Each row is a point on a tangle of strands that fork, close into loops and nearly touch. The rows are in no order.
Two points are linked if the straight distance between their rows is under 60. Some points are linked to none.
k_148: [ 26   0  19 -13  18  17 -39  19  -7   6 -12  -1 -13  14  -5  -2 -11   7
 -22  -6 -27 -17 -10 -34  -6 -35]
k_971: [ -8  -2  -2  -1   8 -11 -11   2 -18  18   0  -9  -1 -13  15  -4 -15  29
  -1  -6   2 -20  14  34 -10  17]
k_118: [ 17  10  18 -23  -5 -17 -17  12   3 -16   9   3  27  22 -12  -2  17 -24
 -16  30 -27  24 -22  -3  -3  -8]
k_640: [ -7 -22  -7  -8 -12 -27  18  -7 -11   6 -12   4  18 -14  -1   6  18   4
  21 -19 -14  18  32 -11   9  45]
k_195: [ 18  22   6 -10 -13 -37 -14  24  23   4  -6  10  45   3   3  -9  30  -9
 -18   0 -13  27 -12  -6  -3  -4]
k_18: [ -3  -5  -6  -6  -2 -25   2   8   0  24 -27  17  21  -8   4  -1  10  16
  21 -27 -14   1  17 -44  -8  21]
k_460: [-13  -6  -2  19  33  39  22 -18  -8 -22   6 -18 -13  -1  20  -7 -21 -11
 -20   1  20 -14  16  17  12 -45]
k_662: [-10   5  -3  20  -1 -16  16 -10  25   4  19 -33  12 -18 -14  -8  15 -20
  -2  19  20  12   2  36 -18   5]
k_973: [-12  -5  -6   0   6  -4 -14  12   4  25   9   7  23   7  -2 -12 -12  14
  21   7  14  -5  29  19  -3  11]
k_428: [ -5  15 -10   1 -15 -34  -3   5   7   4   1  -4  15 -12  -5   1  17  -2
   3   5   6  17 -11  11  -3  12]
k_338: [ 29  -4  14 -24  -9   2  -6   2  -6  -5 -29  28   0   9  11   5  42  -5
   9  -7  -8  10 -14 -44  -4  -1]
k_511: [ 15  24   4   7  -9   0  -3 -10   3 -18  20   7 -15   5 -21  16 -29 -11
 -16  15  -9  19 -29  -2  17   3]
k_886: [ -4  13  -9  -6  -3  -2 -20   8 -10   6 -12   9 -12  -8   6   1  -6  18
   4 -10   5 -11 -16   1   2  -2]
k_345: [ 13   3  19   9   0  27  -7   4 -20  -2 -12  15 -32  11   7  21 -25  20
 -24   5 -18 -27  -3 -12  -7   8]
k_748: [ -7  -2   8  11   7  22  -8   1 -16   1  -8   9 -28  13  19   6  -9  17
   4   5  -5 -28   7  -5 -13  12]
k_208: [ -6  -2   0  13  -6 -39  29 -12  19  -3  13 -41  20 -25 -15   6  29 -21
  -7  -2  18   2  13  24 -17  14]
k_83: [-27 -10 -22  -4   8 -24  18   6   3  -2   4 -25  15 -23  -8  -3  -3   8
  20 -18  21  -8  22  -1   1 -12]
k_546: [ 22   6  10 -15  11  14 -30  20   7   3 -12   7  -5  14   2  -4  16   0
  -8 -11 -20   4  -8 -47   0 -44]
k_660: [-21  -7  -4   2  20 -10   3   0 -10   7   4 -27   4 -21  14 -11 -19  18
  -1  -1  13 -20  13  38 -12  -2]
k_924: [  6  -3  -6  21  -6  29  -2  11   3 -29 -17  34 -30  -4  -5  12 -26  17
 -25  -4   7 -25   0 -14   8  -1]
k_925: [  1  -8  -1 -15 -13  -3   4   1 -12 -14 -19  26  -7   7  12   5  33  -5
  23  -5   3   7  -8 -29   0  20]
k_240: [ 23  -1  19  -9   5  21 -20  10  -7 -13   7  12  -6  27 -23  16  -6 -15
  -6  19 -15  13  -2 -37   6 -20]
k_476: [  0  10   4  19   6  27  11 -20  11  -1  32  -5 -10   9  -8  -7 -31 -23
  -5  28   0  22  -4  32  16  -3]
k_363: [-18   4 -14   3   5  17   4   0  14   8  15 -18  -2 -10 -12 -21 -39  -7
  -3  17  13   0 -24  36  -2 -25]
k_167: [ -9  -3   0  -5  -2  19 -16  16  10  18  16  11  23  23 -12  -9 -16   5
  17  25   8  14  -7   7   0 -16]
k_361: [-11   9  -7   8   0  11  -4  -6  -9 -11   6  -5 -22  -7   7   5 -13   5
  -1   1  18  -9  -3  24   7  -8]
k_332: [-17 -34 -19 -11   0  -8  12  -5  -5   6 -26  -9 -16 -22   0 -12  -3  17
  19 -44 -11 -32   7 -19   2  21]
k_153: [ -4   3   0  -2  14  22 -14   6  -2  -3   9   1  -8   2  -5 -14 -51   5
 -15  16   5  -9 -22  31   5  -9]
k_151: [ -4   1   0  -1  18   5  24 -18  -9 -12  15 -36 -10 -14  16  10   8   7
  -4 -17  19 -27  12  22  11 -33]
k_400: [ -5   7   5  10  -8 -20   7   3  26   5  16  -5  41   6 -16 -13   2 -22
 -10  44  -1  26  -3  24 -30  20]
k_295: [  4   4  15 -14  -6 -12  -1   0  20 -17  22   2  23  23 -23 -13  -8 -33
 -17  36 -23  25 -43   6  -2   2]
k_372: [ -2   7  -2   4  15  -4  26 -14  12   1  22 -45   4 -21   1   2   9  -5
   3  -4  21 -20   9  34   4 -30]
k_988: [  3   8 -12  -1  -6  17 -18  13  -5 -17 -17  28 -25   0   2   0 -15  15
 -10 -14  10 -19 -22 -19   2  -8]
k_682: [ -9   6  -2  -6   3 -17 -11  18   2  11  -5  14  29  10  -2  -1  14   7
  18  11   0  14  12 -22 -11   3]
k_851: [ 26  22  10 -15  -7 -11 -27  11  -5  14  -4   8   8   2   0  11  20   8
  -3   2 -17  16 -12 -12  -1 -10]
k_373: [ -4  -4 -10   9 -11 -49  32  -3  13  -8   7 -33  34 -23 -21   4   9 -24
  -6 -16  18   6  28   9  -9  20]
k_388: [ -7   1   3  30   2  27  16  -7   4 -38  10  28 -21  10  -7  18 -26  -4
 -17  18   0  12  12 -19  18   1]
k_637: [ -3  11   0  24  17  22   2 -25   2   7  24 -17 -12  -2  11 -12 -24  -9
  -9  19   3   7  11  49   6  -8]
k_735: [ 14   8  18  -2   1  14  -9  -2  -2  -8  27   7   6  26 -11   8  -6 -14
   1  39  -8  24  -1  14   7   5]
k_769: [-10 -18  -2   8  -5   7  10 -22 -15   0  -2   3 -25   4  22   5  24   1
  17 -26   7  -7  30   2  19  23]
k_359: [ 22  -9   7 -15   0 -18  -1   5  11  31 -35  18  26  -4  10  -5  27  11
  16 -33 -20   5  12 -55  -7   4]
k_621: [-16 -21 -23 -10  -5 -20  11   0   0  14 -29   1   4 -26  -5  -6  -1  15
  21 -43 -12  -7  13 -35   4  20]
k_318: [ 21 -22   9 -16  -2  -1  -7   1  -7  34 -32  13  -9   1  12  -6   4  21
  15 -28 -18 -39   1 -19 -12  26]
k_693: [  3   7  11   9   1  25  -4   2  -8 -24   7  22 -17  23  -5  19 -10  -4
  -2  25  -7   9   1 -25   6   4]
k_248: [ 23  -3  13   6 -13  24  -3   5  -6  -4 -20  26 -26  20   5  15  17  -2
  12   3  -2 -18   3 -35  -8   9]
k_858: [ -6  12  -5  21   5  -2   4 -21   7  11  24 -26  -2 -12   6  -4   2  -5
   1  14  11   7  15  48  -3   4]
k_975: [-13 -36  -7   0   2   3  11  -7  -8   3 -22  -7 -28  -4  18 -12   0  11
  16 -38  -6 -47   9  -7  -1  26]
k_884: [ -4 -18   1 -20 -15 -36  12   0 -13  -8 -17  16  27  -7   5   1  27  -6
  17  -8 -10  16  11  -7   4  38]
k_550: [-11 -16  -1   1  19  14  18 -10 -19 -21  -2 -23 -24  -9  24   4   0  10
 -12 -27  21 -39  12  12   5 -21]
k_366: [ -5  12  -4  -6 -17 -31  -8  17  31  -9   3   7  43   9  -9 -18  19 -19
 -17  14  -1  24 -30   6 -11   1]
k_350: [-13   0  -9  16   5  29   2  -1  -5 -28   0  11 -29  -1   3   4 -28   5
 -14   1  20 -12   0   9  11 -12]
k_55: [-14  11 -16  -1 -12 -10 -10   7  14   0  11  -3   9  -3 -10  -8   4  -5
  10   9  20  14 -17  18   2  -5]
k_105: [-16   1 -14   8 -10  12  12  -4  33  13  21 -17  10  -7 -25 -21 -24 -21
  -2  22  11  22 -36  24  -6 -20]
k_181: [-11   0  -7  29   1  29  20 -13   2 -40  14   9 -19   3  -2   9 -19 -14
 -21  12  18  16  10   5  22 -17]
k_386: [  1 -15  -2 -16  -4 -14  -6  -1 -17  35 -24   7  -4 -15  10  -1  -3  33
   6 -32 -12 -23   8   2  -3  29]
k_619: [-12 -23  -5   4   4  10  -3  -9 -11  -1  -7   3 -24   1  17  -5   2  10
  14 -28  12 -31  23  11  11  17]
k_764: [-14  -5 -14   1 -22   3   0   5  30   3  19  -4  23   8 -20 -17  -4 -16
   1  19  22  23 -35  25  -1 -11]
k_985: [ 21  18   1 -18  -7 -23 -25  18  12  17 -11  17  24  -3   5  -4  25   7
   0 -17  -5  15  -9 -10  10  -9]
k_636: [  9  16   8  -9  17   9 -26  10   3  11  11   1   3  10 -13  -7 -44   9
 -13  15 -16  -3 -26   7   2 -17]
k_14: [ -9  -4  -3  19   3  33  35 -24  18  -3  30 -18  -7   3  -8 -18 -23 -41
  -9  23   7  29 -11  33  13 -21]
k_108: [ 29  13  16 -15 -10   5 -15   2 -24  26  -8   8 -11   5   2  25  18  15
  -5   6 -21   7  -2 -16 -10   0]
k_454: [ 25   3  21  -1   8  24 -22  12 -15   1 -12  11 -24  14  -6  15 -18  11
 -15   6 -23 -23  -6 -30  -9 -11]
k_643: [-10   4 -14  -9  -9  19 -13  14   7 -20   5  27   0  22  -8  -6   0  -1
   9   7  16  13 -21 -21   5 -15]
k_252: [  2   9   1  13  19  21  31 -24  14 -10  25 -38  -1  -5   6  -2   9 -24
  -7   8  21  -2   1  30  12 -42]
k_833: [ 34  -8  19 -22  -1  -3 -15   4   3  23 -31  11  10   0  11  -1  42   2
   9 -21 -13   7   3 -45  -7 -16]
k_708: [ -4  18  -1   2  -8  -9   1  -9  15 -20  20  -4  -1   7 -20  -1 -13 -24
 -12  25  -9  28 -43   5   2   3]
k_522: [-10 -10 -13  -7  -4 -28  -2   0 -13  20  -8 -13   2 -29   1  -1  -7  25
   5 -31   2 -19  16  19   4  17]
k_933: [ 17   1   1  -8  -1  13 -18  13  -5   3 -33  25 -22   7  15  -6  -2  16
  -7 -22  -7 -34 -27 -32 -11  -4]
k_805: [ 17  19   9  -1 -19   0  -6  -9 -23  16   6   6 -16   2   9  22  13  15
  -2   9 -10   8   0  16  -3  20]
k_426: [-13 -23   1  19  28  29  16  -7 -13 -34  -7 -12 -24  -1  25  -3 -14   4
 -30 -15  24 -37  11  10   2 -21]
k_150: [ -8   2   2  14  15  18  42 -22  25  -7  29 -41   3 -11  -8 -13  11 -41
  -6  27   9  18  -9  30  -5 -27]
k_12: [ -1  30  -3   1   6  -9 -20   5   6  15   8  -7   2  -6  -9  -2 -26  11
  -6  17 -15   6 -27  12  -6  -9]
k_249: [ 24   4  20 -16   3   1 -24   8  -5  -2  20  -2  16  24 -22   8   4 -16
  -5  35 -19  26  -4  -7   2 -13]
k_418: [ -5   3   1  -3   3 -13  -8  12  -8  23 -15  11   9   4   7   3  11  20
  22  -5 -12  -5  15 -28 -17  14]
k_326: [ 12 -16  13  -2   4  11 -10   6 -14  18 -20  11 -21  13  19  -3   2  19
  10 -11 -11 -45   7  -8 -17  27]
k_891: [ -5   1 -18   1 -17 -52  26   0  -2   1  -8 -19  28 -29 -14   8   6  -7
  -2 -28   5  16  19  -7  -1  20]
k_685: [-16 -25 -14  -3  -5 -21  20  -9  -7  -3  -3 -18  13 -22  -9   5  15  -1
  18 -29  -8  11  42  -2  21  28]
k_450: [ -3   7   6  -7  13  13 -24  17  -1  12   3  10   9  21  -5   0  -6  10
  15  22  -6   3   2 -16  -8 -12]
k_868: [-19  -2   3   4  -2  -1   8  -8 -14 -20   7   6  -5  11  17   6  24  -8
  14  15   8  17  12   7   4  17]
k_946: [-13 -15  -5   4   1 -10  16 -24 -14  -2  10 -19  -6  -9  15   7  26   0
  12 -26   6   1  35  14  20   9]
k_654: [ -5  16 -11   3 -17 -49  10   6  -1   8  -9  -1  32 -16   0   6  14   2
  -1 -11   1  22   4  -7 -12  19]
k_694: [  4  -4   1   8 -16  17   8  -3 -10 -22 -14  31 -27  11  13  16  20  -2
   8  -2  10  -2   3 -23   5  16]

A tip is a point with one link. Name the tips that can be reached along the links from each point below, in the order of the rows.
k_388 => k_511, k_735, k_933
k_332 => k_167, k_248, k_884
k_105 => k_460, k_12
k_195 => k_366, k_805
k_318 => k_546, k_660

How many points has the smallest loop of links through each point below? Write 0 if it is on no loop.
k_151 => 0
k_988 => 5
k_249 => 0

A fork is a point with three links, a tip a point with one. Leave the first point through the second and follow the links. Name the first fork or tip that comes.
k_522; k_386 => k_546
k_14; k_476 => k_12
k_662; k_858 => k_460
k_248; k_694 => k_18
k_546; k_148 => k_660
k_975; k_619 => k_884
